Each row is a point on a landscape with many valleys, with its height.
A ball rolls from a point to the lowest of its 2 nearest points, and stops where none of them is lower. Distance is the straight distance between rows; heights are no part of it.
<55>: [173 148 146 157 124 155 115 119 147 114  94 105 120 100 105  58 109 105
  93 143 204  93 133 135 164 149 162 119 107  97 117 183 132 192 151 156
 113  96 136 108 150 120 142 132 114  76 111  84 101  82]  (h 658)
<166>: [ 82 191 132 138 138 116  80  67  86 124 189 171 181 126 120 172 122  82
 130  50 101 145 142 143  93 130 136  82  71  54 144 106 112  83 146 145
 114 114 130 116  78 141 155  93 156 110 105 143 138  97]  (h 411)
<1029>: [149  88 130 137 154 134 103 135 143 142 101 112 166 116 179 141 188 167
 191  84 117 111 103 163 139 135 105 135 138 112 119 142  99 170 116 102
 135  86 173 120 115 102 155  77 154 156 140 151  96 203]  (h 444)
<476>: [110 100  91 137  96 114 123 155 126 105  76 139 171  83 158 103 171 175
 148 139 121 115 123  92 118 123 149  70 123  76 145 171 136 152 130 108
 122 101 126 150 137 135 165 127 106 104 128 119 120 157]  (h 499)
<659>: [102  48 100 150 152 134 200 178 161 133 176 138 113 170 139 122 116 161
 176  91  97 143 130 122 125 164 134 137 175 189 132 123 141 117 120 177
 130 131 101 118 172 162  75 135  58 150  90  65 125 105]  (h 575)
<1023>: [ 70 152 123 118 123  98 142  81 127 137 156 188  99 146 150 117 116 129
 126 129  79 145 155  88  96 125 110 177  36 148 130 157 135 120 117 136
  99 138  82 151 142 159 133 119 114 142 123  73 138 108]  (h 497)
<939>: [141  98 128 160 109 149 120 127 151 130 109 157 118  88  90  99 164 118
 126 137 144 106  98 104 109 145 145 154  89 134 169 169 126  65  69 112
 148 121  79 164 131  86 149 163 143 152 134  98 159 175]  (h 504)
<1035>: [158 135 150 119  98  98  98 149 118 144  99 106 172 174 189 139 144 146
 111 148 116 107 154 131 136  99 101 112 173  89 114 129 156 163 168 106
 120  97 173 119 103 147 121  94 139 129 171 197 118 130]  (h 664)
<595>: [188 106 169 182 116 124 123 145 164 135 124 112 148 146 133  77 145 101
 129 107 158 102 122 153 155 203 135 186 152 171 119 159 129 131  98 151
 154 125 127 137 144 117 124  89 111 151 120  86 124 110]  (h 639)
<777>: [163 111 137 171 149 139 123 130 120  93 149 136 143  75  59 114 117  84
  72 131  93 110 134 141 145 164 192 172  95 161 152 114 122  71  97 124
 189 159 115 156 157 137 142 145 132 139 123  56 141 111]  (h 266)
<1055>: [167 117 145 128 136 117  96 124 116 119 118 109 141 116 113 139 143 136
 117 137  95 149 110 133 144 121 132 193 122 161 143 125 105  83  86  93
 172 151 144 145 135  99 121 146 170 202 146 141 151 180]  (h 572)
<61>: [ 69  84 107 137 163 138 173 113 139 146 156 182 126 138 153 157 172 145
 224  81 109 153  92 122 101 145 124 142  98 140 116 126  93  85  90 144
 132 112 105 134 139 122 117 136 123 187 119  99 137 167]  (h 199)
<1218>: [138 121 116 107  95  79 173 204 129  99  92  89 144 145 168 107  87 158
 129 138  82 133 183  95 166 133 145 149 194 223 123 131 159 121 120 120
 107 144 120 175 184 166 106 133  68 163 113 115 124 129]  (h 509)
<386>: [148  89 105 129  80  84 145 136 158 119  75 177  96 110 121 148 131 124
 109 158 146 107 104  95 120 110 160 152  85 121 116 194 152 174 112 128
 138  86 142 115 109 116 161 153  81  94 139  72  78 150]  (h 579)
<617>: [ 65 117 112  87 170 135 179  94 132 159 157 155  77 158 119 135 137 154
 200 104  88 153 139 138 157 123 113 168  97 189 111 103 107 117 117 137
 136 155 104 146 196 118 127 132 121 166  98  91 133 129]  (h 555)
<137>: [ 84 125  87 101 174 142 102 100  97 126 157 166 140 101 123 209 157 156
 173  77 104 155  92 137  92 109 124 113 104  69 132  92  81 106 129 129
 165 138 144 107  99 115 149 128 146 129 131 131 104 170]  (h 373)
<111>: [ 90 152 125 116 143 163 119 101 129 138 141 137 141 150 178 128 123 135
 138 119 105 135 179 144 119 109 113  77 118  77 114 118 130 183 161 140
  88 132 148 109 125 130 114 113 130  96 117 148 108 116]  (h 235)
<65>: [117  57 109 122 110 113 194 198 133 111 126 120 140 162 144 112 114 151
 171 110  98 143 141  94 132 157 136 122 195 216 137 145 139 109 105 131
  97 154  75 163 176 138 100 124  79 155  93 117 139 122]  (h 547)
<167>: [184 118 113 124  84  87 104 162 113 106  76 113 147 137 167 143 125 148
  82 181 105 104 131 126 142 103 140  82 194 101 101 138 160 176 157 127
 136  94 204 104 112 135 133 135 116  85 158 158 108 110]  (h 633)
<919>: [133 110 128 149 145 120 137 109 148 155 140 155  71 155 125 157 174 126
 165 111 159 130  70 155  98 126 105 133 137 108 110 130 133 151 114 183
 155  98 108  87  72 102 128 122 143 129 129 135 100 150]  (h 521)
<139>: [166 142 181 146 138 162  99 135 123 127 101  77 159 116 158  89 142 137
 135 130 131  93 137 151 132 158 122 117 175  96 139 111 111 128 127  81
 104 140 149 139 143 139 106 104 161 137 151 204 150 144]  (h 665)
<920>: [166  55  97 125 113  80 148 194 139 123 106 111 148 131 144 149 153 173
 155 114  92 124 111 145 153 135 117 154 184 186 124 149 141 120 107 108
 142 105 149 141 151 131 121 131 133 160 115 132 121 170]  (h 516)
<398>: [ 94 195 142  72 123 121 129 118 107 118 123 109 127 141 133 107  69 132
  70 187  94 136 206  95 142  81 144 131  98 172 145 103 145 122 152 105
 117 172 132 150 169 156 117 150 123 108 126 105 162  74]  (h 349)
<502>: [168 155 128 120  96 113 135 110 147 113 114 144 111 108  94  77  97 115
  78 166 157 106 146 106 151 139 161 142  71 132 124 180 151 157 142 140
 115 117 134 108 163 141 154 147  97  73 112  32 100  74]  (h 638)
<307>: [134 120 126  89 123 146 152 145 151 168  84  89  98 137 141 141 162 139
 149 152 176 108  69 126 102 106  77 111 186  91 132 140 152 143 141 114
 100 113 100 138  83  88 113 133 155 109 147 245 149 148]  (h 864)
<314>: [ 75 106  70 111 151 145 114 128 119  98 146 173 147  65 142 218 139 190
 164 108  56 163 112 122 125  98 142  89 110  99 146 105  89 110 132 122
 174 112 165 101 119 131 155 127  94 128 131  93 104 180]  (h 430)
<1083>: [179 100 128 109  93 126 147 202 113 119  95  97 141 158 129 100 118 167
 113 162 115  93 130 117 148 113 140  86 210 133 125 131 172 166 183 144
 120 115 145 134 135 129 106 149 104 101 149 168 131  96]  (h 594)
<500>: [108 135 101  61  95 109 143 148 148 175  96 100  91 155 132 180 151 147
 106 189 149 107 102 103 120  62  77 110 146 118 104 147 159 164 160 113
 121 102 130 131  89 117 111 143 116  99 160 204 129 152]  (h 876)
<508>: [172  36 127 151 107  63 153 147 155 141 155 153  83 169 122 144 131  99
 134 119 127 137  86 126 125 175 107 188 166 189  99 118 153 118  97 154
 163 111 125 107 104 151  91 130  88 171 124  85 129 140]  (h 471)
<979>: [131  80  76  66  76  91 194 218 125 123  92  99 134 118 119 122 141 180
 123 173 123 118 121  91 141 105 109 107 164 189 120 176 166 119 128  87
 127 126  97 175 147 115 108 157  88 110 127 158 128 165]  (h 793)
<499>: [121 146 163 143 141 162 118 144  83 122 128  88 179 124 182  70 117 137
 141 117  89 128 188 132 124 165 146  98 183 117 142  98  96 106 121 100
  83 167 133 144 150 163 101 105 149 167 127 187 157  95]  (h 641)
<388>: [116 207 112 150 110 145  84  90 125 101 131 107 160  69  84  84 104  81
  92 110 179 100 155 147 172 141 173  53  64  56 153 138 102 153 201 144
  84 105 147 112 138 145 148 115 143  43  83  97 150  83]  (h 671)
<681>: [129 163 122 151 142 140  86 112 115  85 121 123 154  63  78 120 132 112
 102 126 140 106 123 145 128 147 184 117  90  87 138 139 115 116 131 137
 157 118 143 122 135 110 153 138 129  92 120 116 123 128]  (h 573)
<575>: [ 96 183 143 107 166 151 116  79  94 139 188 131 101 120  80 101  98  86
  99 142 121 112 156 150 115 115 147 142  50 138 142  91 138  85 134 118
 107 163  94 137 136 123 128 152 165 119  94 134 170  69]  (h 495)
<303>: [147 144 126 124 145  88 110  99 108  92 134 162 103  83  64 154 103  89
  79 136  94 126 123 104 153 136 166 190  66 149 130 109 127  95 106 117
 177 163 130 139 149 126 149 157 126 147 125  33 153 113]  (h 205)
<652>: [190  72 151 143  98  75 152 124 140 128 128 153  51 153  80 135 129  78
  89 157 172 110 113  91 124 157 104 207 131 196 109 119 156 138  79 142
 159 135 114 118  93 125 120 142  93 154 137  65 145 126]  (h 449)
<1066>: [ 65 186 125 118 108  90 123  87  91 138 158 183 137 170 170 143  74 125
 111 138  51 155 190  89 103 104 119 127  65 141 150 138 143  91 132 120
  99 154  95 129 137 188 120 110 139 124 107  90 133  93]  (h 458)
<144>: [172 146 142 152  82 102 137 130 131 105 110 134  90 155 102 100 101  85
  72 184 188 108  98  99 112 102 143 107 165 116 118 128 159 145 151 169
 140 143 131  88  99 145 109 160 109 104 138 117 121  77]  (h 386)
<668>: [104  93  81 112 171 137 104 128 123  95 142 126 123 109 139 209 120 188
 146 100  82 173 130 148 166  94 123 108 149 137 110  88 100 166 141 147
 177 124 192  94 124 129 148 108  95 130 136  73  57 156]  (h 480)
<605>: [ 77 220 108 103 152 131 102  71  95  92 131 117 147  70  67 111  85  99
 101 113 130 126 174 141 146 101 175  43  65  71 147 107 109  94 185 135
 103 126 145 130 144 133 156 129 131  54  98 117 159  97]  (h 717)
<950>: [157 128 152 156  96  87 104 142 111 112 135 161 136 135 148 121 111 112
  89 139 125 125 138 104  95 116 139 128 147 123 124 137 154 137 117 146
 137 120 140 104  99 172 115 132 110 126 134  97 109 103]  (h 330)
<64>: [103 108  99 127 128  92 127  97 161 126 120 175  85 117 119 162 150 134
 140 133 150 138  89 106 109 107 103 159  78 126 113 160 123 170 120 160
 155 103 112 111  77 104 149 138 107 113 118  86  92 161]  (h 550)
<640>: [101 113 107 116 118 129 132 135 107 136  88 147 173  81 178 156 179 182
 169 101  86 136 126 111  95 106 122  94 123 105 144 161 118 155 117  94
 123 109 125 147 113 131 167 116 120 126 143 156 131 200]  (h 450)
<1213>: [110 145 128 144 122 138 130 161 130 105 101  95 172 139 165  72  96 166
 128 137  98 120 194 116 171 125 172  96 166 161 135 143 130 148 142 137
  90 147 126 148 192 161 113 129 104 105 112 107 128  87]  (h 508)
<471>: [168 117 148 162  93  98  87 137 129 145 103 144 168 156 208 115 151 130
 119 107 119  92 134 152 132 151 110 114 160  87 131 158 141 198 145 140
 118  81 175  93 104 152 128  76 135 108 149 138  86 101]  (h 689)
<821>: [111 169 174 143 158 153 106  61 106 144 188 139 121 130  88  97 125  73
 111  79 130 111 142 187 144 149 133 169  67 117 130  96 116  95 125 126
 118 134 111 139 151 128 140 101 159 114  95 136 140  89]  (h 459)
<212>: [167 114 117 106  79 107 146 186 122  72  59  97 168  91 145 108 116 187
  90 185 129 103 141  83 163  98 150 104 152 140 127 169 158 141 136  95
 143 123 172 159 183 116 112 155 107 118 157 131 128 130]  (h 744)
<582>: [109 208 146 131 109  88  61  91  99 131 156 166 149 128 112 158 114  64
  90  87 150 150 117 117  82 118 129  76  66  56 147 149 138  88 150 123
 114 125 109 104  48 128 145 113 168  88 133 142 135 103]  (h 340)
<276>: [173 173 191 116  78 110 115 114 131 125  97 115  96 144 104  73  73  87
  53 197 188 106 132  99 134 122 119 167 100 132 113 156 166  97 114  93
 105 132 123 122 148 115 108 142 144 121 158 128 166  96]  (h 688)
<807>: [ 99 109 140 103 141 140 162 109 118 162 144 148  80 153 101 128 147 128
 158 125 158 130 107 108 101 133  99 154 108 135 130 124 115  88 108 118
 128 136  59 156 120  97 113 152 152 165 115 160 154 151]  (h 551)
<124>: [ 52 104  81 119 167 121 143 121 115 121 173 165 122 128 143 193  99 164
 161 104  55 187 130 129 133 112 124 131 140 182 119  79 101  79 116 147
 162 149 148 114 150 189 114 122 107 172 119  76 127 139]  (h 542)
<142>: [160 144 133 133 150 118  82 132 117 131 128 124 106 137 123 178 159 100
 115 131 165 141  59 170  94 108 103 120 156  68 111  77 122 127 123 137
 151 121 164  97  43  99 139 144 181 138 159 197 109 162]  (h 475)
<339>: [186  80 147 182 149 151 152 139 147 104 147 115 145  90  79 100  98 120
 103 123 118 132 140 153 173 176 176 188 156 211 138 120 130  92  95 132
 175 159 116 159 172 143 124 138  95 168 113  45 133 113]  (h 311)
<1208>: [117  75 137 163 141  98 167 125 140 165 189 174  77 193 129 146 126  91
 174 126 138 161  88 117  91 141 105 163 141 152 121  92 133  97  99 169
 150 136 118 109  90 139  69 129 123 175 126 123 133 128]  (h 494)
<916>: [160 118 127 111 120 135 124 183  96 111  97  76 180  97 147 120 162 175
 129 147 101 120 139 126 126 124 139 116 179 150 131 129 114 125 113  71
 128 137 162 154 151 117 126 125 159 154 157 190 144 165]  (h 687)
<498>: [109 115 108  51  89 110 189 199 133 161  76  45 140 143 148 122 123 169
 144 128 140 118 142 133 145 134  87 123 163 180 114 161 154 129 132  75
  98 131 115 175 182 121 108 124 103 118 142 202 138 170]  (h 814)
<280>: [136 158 117  82 113 126 120 167  99 104  67  78 184  89 148 133 130 196
 105 163  95 136 160 119 155  75 149  86 161 123 137 151 122 151 149  77
 132 128 168 146 175 128 134 135 123 124 171 155 131 162]  (h 714)
<764>: [ 25 146 103  96 176 122 161  90 123 163 167 183 108 167 142 145 148 135
 180 101  94 146 158 128 116  96  97 165  37 169 141 115 109 107 125 137
 105 144  85 146 154 146 133 118 128 145  95  93 125 133]  (h 528)
<564>: [150 185 150 117 118 108  81  71 118 110 121 161 127  99  88 137  93  93
  64 127 109 107 119 117 142 116 137 193  30 132 150 147 126 115 110 103
 140 114 131 127 124 111 175 133 138 124 160  61 134 122]  (h 273)
<667>: [139  88 125 137 158 150 150 167 121 127 166 100 137 156 140 142 103 147
 167 117 108 154 149 151 133 143 137 109 220 169 111  86 123 136 128 157
 135 150 148 103 133 147  91 128  95 149 127 141 114 108]  (h 618)
<376>: [ 96 100 104 122 156  98 116  91 109 144 189 179 117 147 141 217 137 118
 169 105  87 174  97 153  83 105  87 132 110 102  96  69  86 109 123 151
 163 132 174  70  91 132 109 131 142 166 149 132 106 165]  (h 318)
<581>: [103 112 149 167 147 182 167 113 141 160 157 129  71 153 103  91 149 100
 170 105 196 116 106 134 107 163 124 138 127 120 116 137 120 124 108 139
 102 128  49 141 118 109 118 137 142 120 107 169 139 120]  (h 570)
<375>: [152 140 168 148 120 124  67 104 137 169  99 141 168 151 202 110 174 127
 157  90 143 102 110 153 120 167 101 117 133  51 139 170 111 166 110 107
  91  75 128 106  91 127 155  75 165 114 143 166 113 146]  (h 713)
<495>: [110 175 117  57 111 107 118 125  93 101 134 115 104 140  88 195  96 123
  91 191 124 160 136  88 120  35 107 121 127 153 122  84 132 133 143 112
 158 158 148 104  91 107 111 184 131 137 181 172 124 150]  (h 207)
<674>: [147  97 110 117 158 152 127 108 137 150 157 111 102 140 129 174 171 122
 168 112 156 143  63 172 104 120  99 143 167 105  84  81 107 139 125 158
 161 126 147  99  78 103 121 122 155 165 129 174  96 147]  (h 500)
<52>: [172 112 140 176 103 107 134 128 146 105 125 157  76 119  76 114 130  84
  92 148 168 114  98 104 113 145 152 179  85 135 139 165 148 114  83 137
 160 132 105 127 125  93 150 155 123 141 133  66 138 122]  (h 476)
<402>: [117 166 136  89 173 194 143 115 153 119 112  67  95 126  97 121 110 151
 133 155 174 127 143 156 149 102 116 115 154 154  95 104 122 169 167 131
 104 162 142 131 156  87 104 122 131 105 116 174 120 121]  (h 402)
<132>: [180 103 126 137 103  85 140 142 156 104 102 137 109 123 117 121  91 141
  99 162 143 100 139 110 145 103 144 154 125 172  95 163 152 178 131 146
 147 133 149 104 149 145 139 140  77  98 135  41  75 100]  (h 610)
<105>: [155 144 140 140 120 163 147 164 138 102 100  88 155 118 142  76 100 156
  93 162 154 102 146 114 159 130 162  67 170 110 144 149 134 171 167 147
 105 135 145 133 172 145 103 146  93  73 131 126 130  78]  (h 552)
<96>: [103 152 136 177 165 203 130 101 133 135 137 104  94  96  84  91 149  99
 149 110 202 115 106 156 129 160 143  97 103  89 132 131 104 142 131 133
  96 132  82 144 113 117 127 143 133  81  95 162 130 102]  (h 592)
<510>: [178 100 158 136 142 139 138 141 132 105 137 102 128 132 118 121 117 142
 134 129 137 131 137 154 155 161 122 159 166 169 114 121 137 157 112 135
 159 143 144 111 138 128 114 127 107 164 134 122 110 129]  (h 623)
<645>: [124 156 164  96 141 148 131 104 133 152 175 128  86 196 128 115 120  92
 131 153 146 144 137 136 110 113  85 139 155 134 107  82 142 115 128 137
  99 161 106 122 105 133  87 128 163 159 125 195 148 117]  (h 466)
<216>: [101  99  89 122 163 129 115 116 123  96 188 148 116 107 112 217  92 143
 127 109  61 204 116 140 151  81 129 120 145 145 116  45  87  91 117 150
 185 140 184  97 133 146 126 123 115 163 140  55 107 146]  (h 515)
<121>: [116 190 104 132 153 108  60  70 101  95 157 158 168  87  95 205 110  94
 121  65 132 160 121 146 118 122 150  71  98  32 134  85  87 108 161 152
 141 137 167 111  59 109 163 105 139  92 122 132 118 109]  (h 473)
<535>: [ 92 122 111 124  98 156 182 163 140 146 103 112 143 142 184  83 145 160
 176 105 137 115 143  90  97 153 139  70 167 115 158 152 144 134 128 118
  45 127  70 158 156 160 131 116  99 104 120 187 154 121]  (h 580)
<195>: [146  64 112 164 113 114 137 169 160 128 101 151 145 118 137 115 179 117
 152 115 120 125  99 106  86 159 138 157 127 125 165 168 144  78  67 104
 143 103  97 179 132  87 157 132 149 158 137 144 136 196]  (h 527)
<1140>: [144 123 112 137 166 159 101 130 116  91 117 119 151  80  98 150 124 159
 120 120 113 139 119 143 138 119 151 129 107 133 139 118  95 116 118 123
 176 141 159 122 140 108 150 145 139 151 144 107 116 163]  (h 597)
<827>: [175 156 159 166 127 123  70 104 108 113 143 139 123 133  90 161 140  60
 101 111 167 144  84 164 107 152 122 145 120  81 135 103 107  96 113 137
 177 132 143  92  51 107 136 116 168 128 145 146 128 124]  (h 441)
<250>: [124 197 137 161 106 127  50  81 116 127 138 139 183  71 112 134 139  78
 106  81 153 114 118 124 107 156 138  76  54  20 153 174 105 116 138 136
  99  85 124 113  87 119 163 112 162  80 122 114 141 123]  (h 416)
<887>: [132 148 116  93 142 119 110 104 108 113 138 136  67 128  56 174 105 112
  87 165 151 159  80  99 118  50 116 150  93 151 115  85 135 134 152 150
 155 155 122  98  82  88 132 173 139 147 149 132 119 146]  (h 272)
<955>: [120 146 147 150 107 141 142 146 104 144  94 100 181 130 209  64 140 150
 147 110 105 123 163  97 114 154 151  69 166  81 149 150 131 152 129 103
  50 137 125 156 172 170 130  92 134 113 130 197 176 111]  (h 611)
<544>: [130  83 118 151 128 101 136 155 119 127 139 129 159 121 125 150 139 153
 160 107  81 155 124 126 133 154 130 179 159 171 135 128  95  87  85 128
 146 127 131 144 149 140 106 121 145 211 114  94 122 181]  (h 549)
<160>: [152 107 185 198 173 179 120 108 158 149 184 120 122 145 105 105 131  51
 138  95 129 128 119 175 145 209 141 180 162 147 119  72  98  61 116 161
 165 145 120 129 121 138 129 108 154 163 124 127 127  80]  (h 381)
<948>: [ 76  89 106 107 177 122 169 108 127 148 180 173  90 133 106 183 114 140
 175 111  85 184 120 122 144 113 109 177 109 190 133  77  98  61 109 129
 161 159 115 133 146 147 105 165 137 202 119  77 158 147]  (h 566)
<779>: [ 99 138 138 141 141 132 109 105 130 132 121 130 161 141 163 119 128 153
 136 112  75 119 151 138 144 150 119 159 111 155 124 137 120 148 118 129
 108 122 126 132 164 148 137 106 153 143 104 107 114 133]  (h 372)
<217>: [ 72 157 127  99 114 116 144 134  95 128 161 162 124 167 151 105  77 129
 109 176 107 144 196  70  94 108 142  99 114 135 142 116 150 120 149 126
  97 156  80 130 126 168 112 143 117 110 118 110 148  87]  (h 409)
<390>: [135 171 117 187 109 148  77 118 129 120  81 131 179  50 128  77 157  95
 119 118 147  97 134 118 127 158 159  71  74  38 189 203 106 112 129 104
  92  89 119 149 127 133 167 119 160  80 120 110 144 142]  (h 485)
<245>: [ 93 138 147 179 155 156 128  89 130 156 163 145 149 144 147  69 133  92
 140  91 108 119 158 164 128 181 145 169  97 133 145 128 115 100 111 133
  89 131  89 153 167 170 134  99 159 138  91 122 140 107]  (h 418)
<1007>: [138  71  88  66 149 148 188 185 142 143 114  73  97 137 116 164 157 167
 159 131 158 133  97 163 156 106  71 128 187 174  96 111 140 141 156 131
 137 126 119 144 114  81 103 141 113 129 124 190 107 174]  (h 844)
<371>: [ 64 172 125  69 140 163 117  86 135 158  98 113 155 107 172 145 142 167
 165 124 108 138 157 125 128  84 110  81  77  61 135 137 103 170 174  90
  87 104 139 130 130 113 156 103 127  82 139 163 122 158]  (h 327)
<268>: [135 185 134 143 103  73  79 106  95 107 149 168 170 136 118 163  98 106
  74 127 109 144 136  90 101 114 133 110 103  96 134 124 128  95 133 125
 144 131 144 102  83 134 151 131 138 116 140 108 133 113]  (h 258)
<1103>: [104 175 143 134 137 175  96  82 136 131 114 114 122 101 113  60 117 105
 122 128 188 100 136 159 150 135 137 118  73  87 144 156 102 158 161 134
  85 106 110 124 145 134 128 113 154  61  90 108 115 109]  (h 626)
<695>: [126  98 109  40 124 153 172 194 119 131 102  48 128 175 141 140 133 185
 160 133 140 118 152 130 163 113  79  87 198 166 110 114 139 158 161 108
 117 125 128 161 150 113  92 126 106 129 132 201 124 141]  (h 830)
<493>: [194 182 170 190  87 137  57 110 127 121 126 123 164 120 153 108 144  74
  89 106 167 107 122 156 136 173 132 120 127  56 168 168 110 147 113 129
 138  94 151 107  71 154 145  81 163  97 125 125 105 106]  (h 757)
<791>: [196 100 141 130 103  87 162 149 152 129 150 135  57 168  96 137 100  89
  74 174 153 116 113 114 116 117 121 154 185 178  98 100 192 158 133 149
 146 149 128 101  89 130 114 152  81 137 146 104 115 100]  (h 426)
<90>: [121 174 140  76 158 140 124  63 137 130 147 130  59 135  85 168 103 100
  93 152 153 141 137 140 150  67  71 183  66 152 102  73 136 160 151 150
 154 161 136 112  90  77 143 147 137 126 149 108 138 132]  (h 315)
<977>: [ 76 102 112 139 150 107 121  89 143 160 187 201 126 128 160 174 131 112
 177  70  76 183  92 140  97 150 127 159 103 102 117 103  99  64 100 158
 149 113 145  90 118 152 116 115 154 171 114 103 138 139]  (h 263)
<660>: [ 84 145 158 107 140 118 115  78  86 154 152 134 104 130  99 129 115  95
 105 135 119 145 125 105  90 125 124 149  71 119 143  97 130  66 112 108
 109 146  76 136 107 113 132 147 170 145 144 151 174 120]  (h 525)
<787>: [185  87 122 109  49  99 165 218 133 123  46  97 143 115 147  90 138 171
 102 175 128 101 122 106 135 124 140 123 177 160 131 198 175 115 116  82
 122 105 137 171 173 118 148 154 100 136 155 139 140 147]  (h 769)
<220>: [178 128 180 106  78 109 159 147 145 127  96 105  87 168 116  66  93 111
  81 172 196 103 133 122 143 138 113 173 137 168  95 166 176 142 132 126
 100 127 107 153 163 115 107 138 103 123 146 136 159  91]  (h 670)
<954>: [103 167 137 149 117 141 124 105 142 156 140 125 144 188 193  76 107 138
 143 106 115 131 179 143 124 141 111 122 119 120 120 158 142 175 140 131
  59 131 119 110 165 161 123  89 140 111 105 133 109  87]  (h 312)
<1001>: [168 140 155 195 152 147 100 104 122 116 176 111 138 129  92 115 124  58
  97 101 147 138 121 163 136 173 139 158 150 100 134  64 106  94 117 132
 185 146 138 101  99 133 129 115 176 156 142 126 136  95]  (h 408)
<953>: [174 109 162 146  91 135 156 141 176 138  91 104  94 153 130  53 108 129
 105 143 203  84 130 146 153 188 127 191 135 169 110 187 158 158 116 135
 103 118 108 144 171 112 130 112 100 128 107  95 117 105]  (h 654)
<906>: [110  92  94 155 104 143 167 188 142 143  99 134 142 112 162 116 164 177
 169 132 137 103 124  93  89 117 149  37 165  71 167 155 151 153 147 124
  83 106  92 155 111 150 139 135  86  74 117 166 144 130]  (h 548)
<1043>: [141 133 137 206 141 161  85 113 138 132 139 140 169 116 158 107 169  98
 155  82 153  99 119 152 121 195 132 103 103  74 153 156  93 145 124 137
 116  99 122 117 104 134 147  83 145 111 102 121 104 128]  (h 735)
<136>: [114  47  99 152 173 161 175 161 150 116 147 141 135 127 148 131 140 161
 192  92 108 143 114 143 123 167 144 112 183 155 130 110 114 144 108 160
 135 129 124 128 134 130 108 132  92 150 103 128 120 122]  (h 598)
<458>: [133  81 134 193 187 190 159 125 140 125 189 124 133  92  62 106 137  90
 129 110 136 136 118 166 156 176 171 162 159 164 126  64 102  81 118 145
 178 158 133 139 169 118 122 143 116 159 105  90 133 110]  (h 350)
<92>: [ 86 147 134  93 110 115 161 180 108 112 122 118 139 169 176 107  95 159
 132 165  84 138 184  88 144  97 134 102 175 179 134 124 147 145 142 129
 108 155 123 131 167 170 101 144  87 126 123 130 121 103]  (h 463)
<80>: [133 161 120 156 103 150  90 112 144 101  98 134 140  71 100  75 125 100
  90 164 174 101 122 103 119 145 173 107  70  90 171 189 121 111 113 108
 130 106 114 149 147 109 153 156 139  86 128 107 147 130]  (h 535)
<558>: [ 92 158 135 106 164 178 164 108 149 158 155 113  62 169 104 132 112 123
 138 147 179 160 136 128 109  95 100 113 143 148 100  90 147 155 155 158
  90 165  90 117 118 107  97 144 145 103 102 173 142  99]  (h 440)
<1086>: [122 165 132  78 101 103 109 119 112 126 114 118 112 156 118 149  96 130
  86 193 119 135 160 100 139  61  99 143  96 156 113 106 150 137 154  94
 140 144 155 120 144 118 106 151 132 141 170 136 137 112]  (h 279)
<413>: [125  88 111  77 134 131 175 188 145 169 124 108  94 162 144 161 181 155
 185 118 130 120  82 153 118 117  87  91 195 128  97 117 143 149 141 125
 124 108 123 132  73  96 117 125 138 143 144 225 124 176]  (h 854)
<1214>: [118 200 133  74 160 178 119  74 160 140 123  89  95 102  79 123  92 110
  92 155 177 140 130 176 157  70 111 137 101 125 105  88 129 161 158 129
 122 167 145 114 127  78 134 138 165  99 114 140 135 114]  (h 359)
<1215>: [168  50  97 135 121  91 118 180 138 157  92 119 160 119 142 182 190 179
 163 105 101 112  90 161 124 134  95 120 181 133 113 143 135 133 117 120
 148  90 176 131 101 107 154 101 148 165 150 163 118 179]  (h 481)
<281>: [110 132 119 104 143 151 117 121 140 166  79 103 175 113 208 151 185 176
 185 108 110 112 124 138 130 120  98 101 125  78 129 144 119 191 146 100
 111  85 159 141 126 127 175  87 137 113 153 194 117 178]  (h 397)

Where does a ball stop that starts at each point below?
<1043>: <92>
<195>: <268>
<386>: <303>
<953>: <92>
<96>: <111>
<695>: <281>
<139>: <281>
<948>: <61>
<1140>: <281>
<1208>: <268>
<617>: <495>
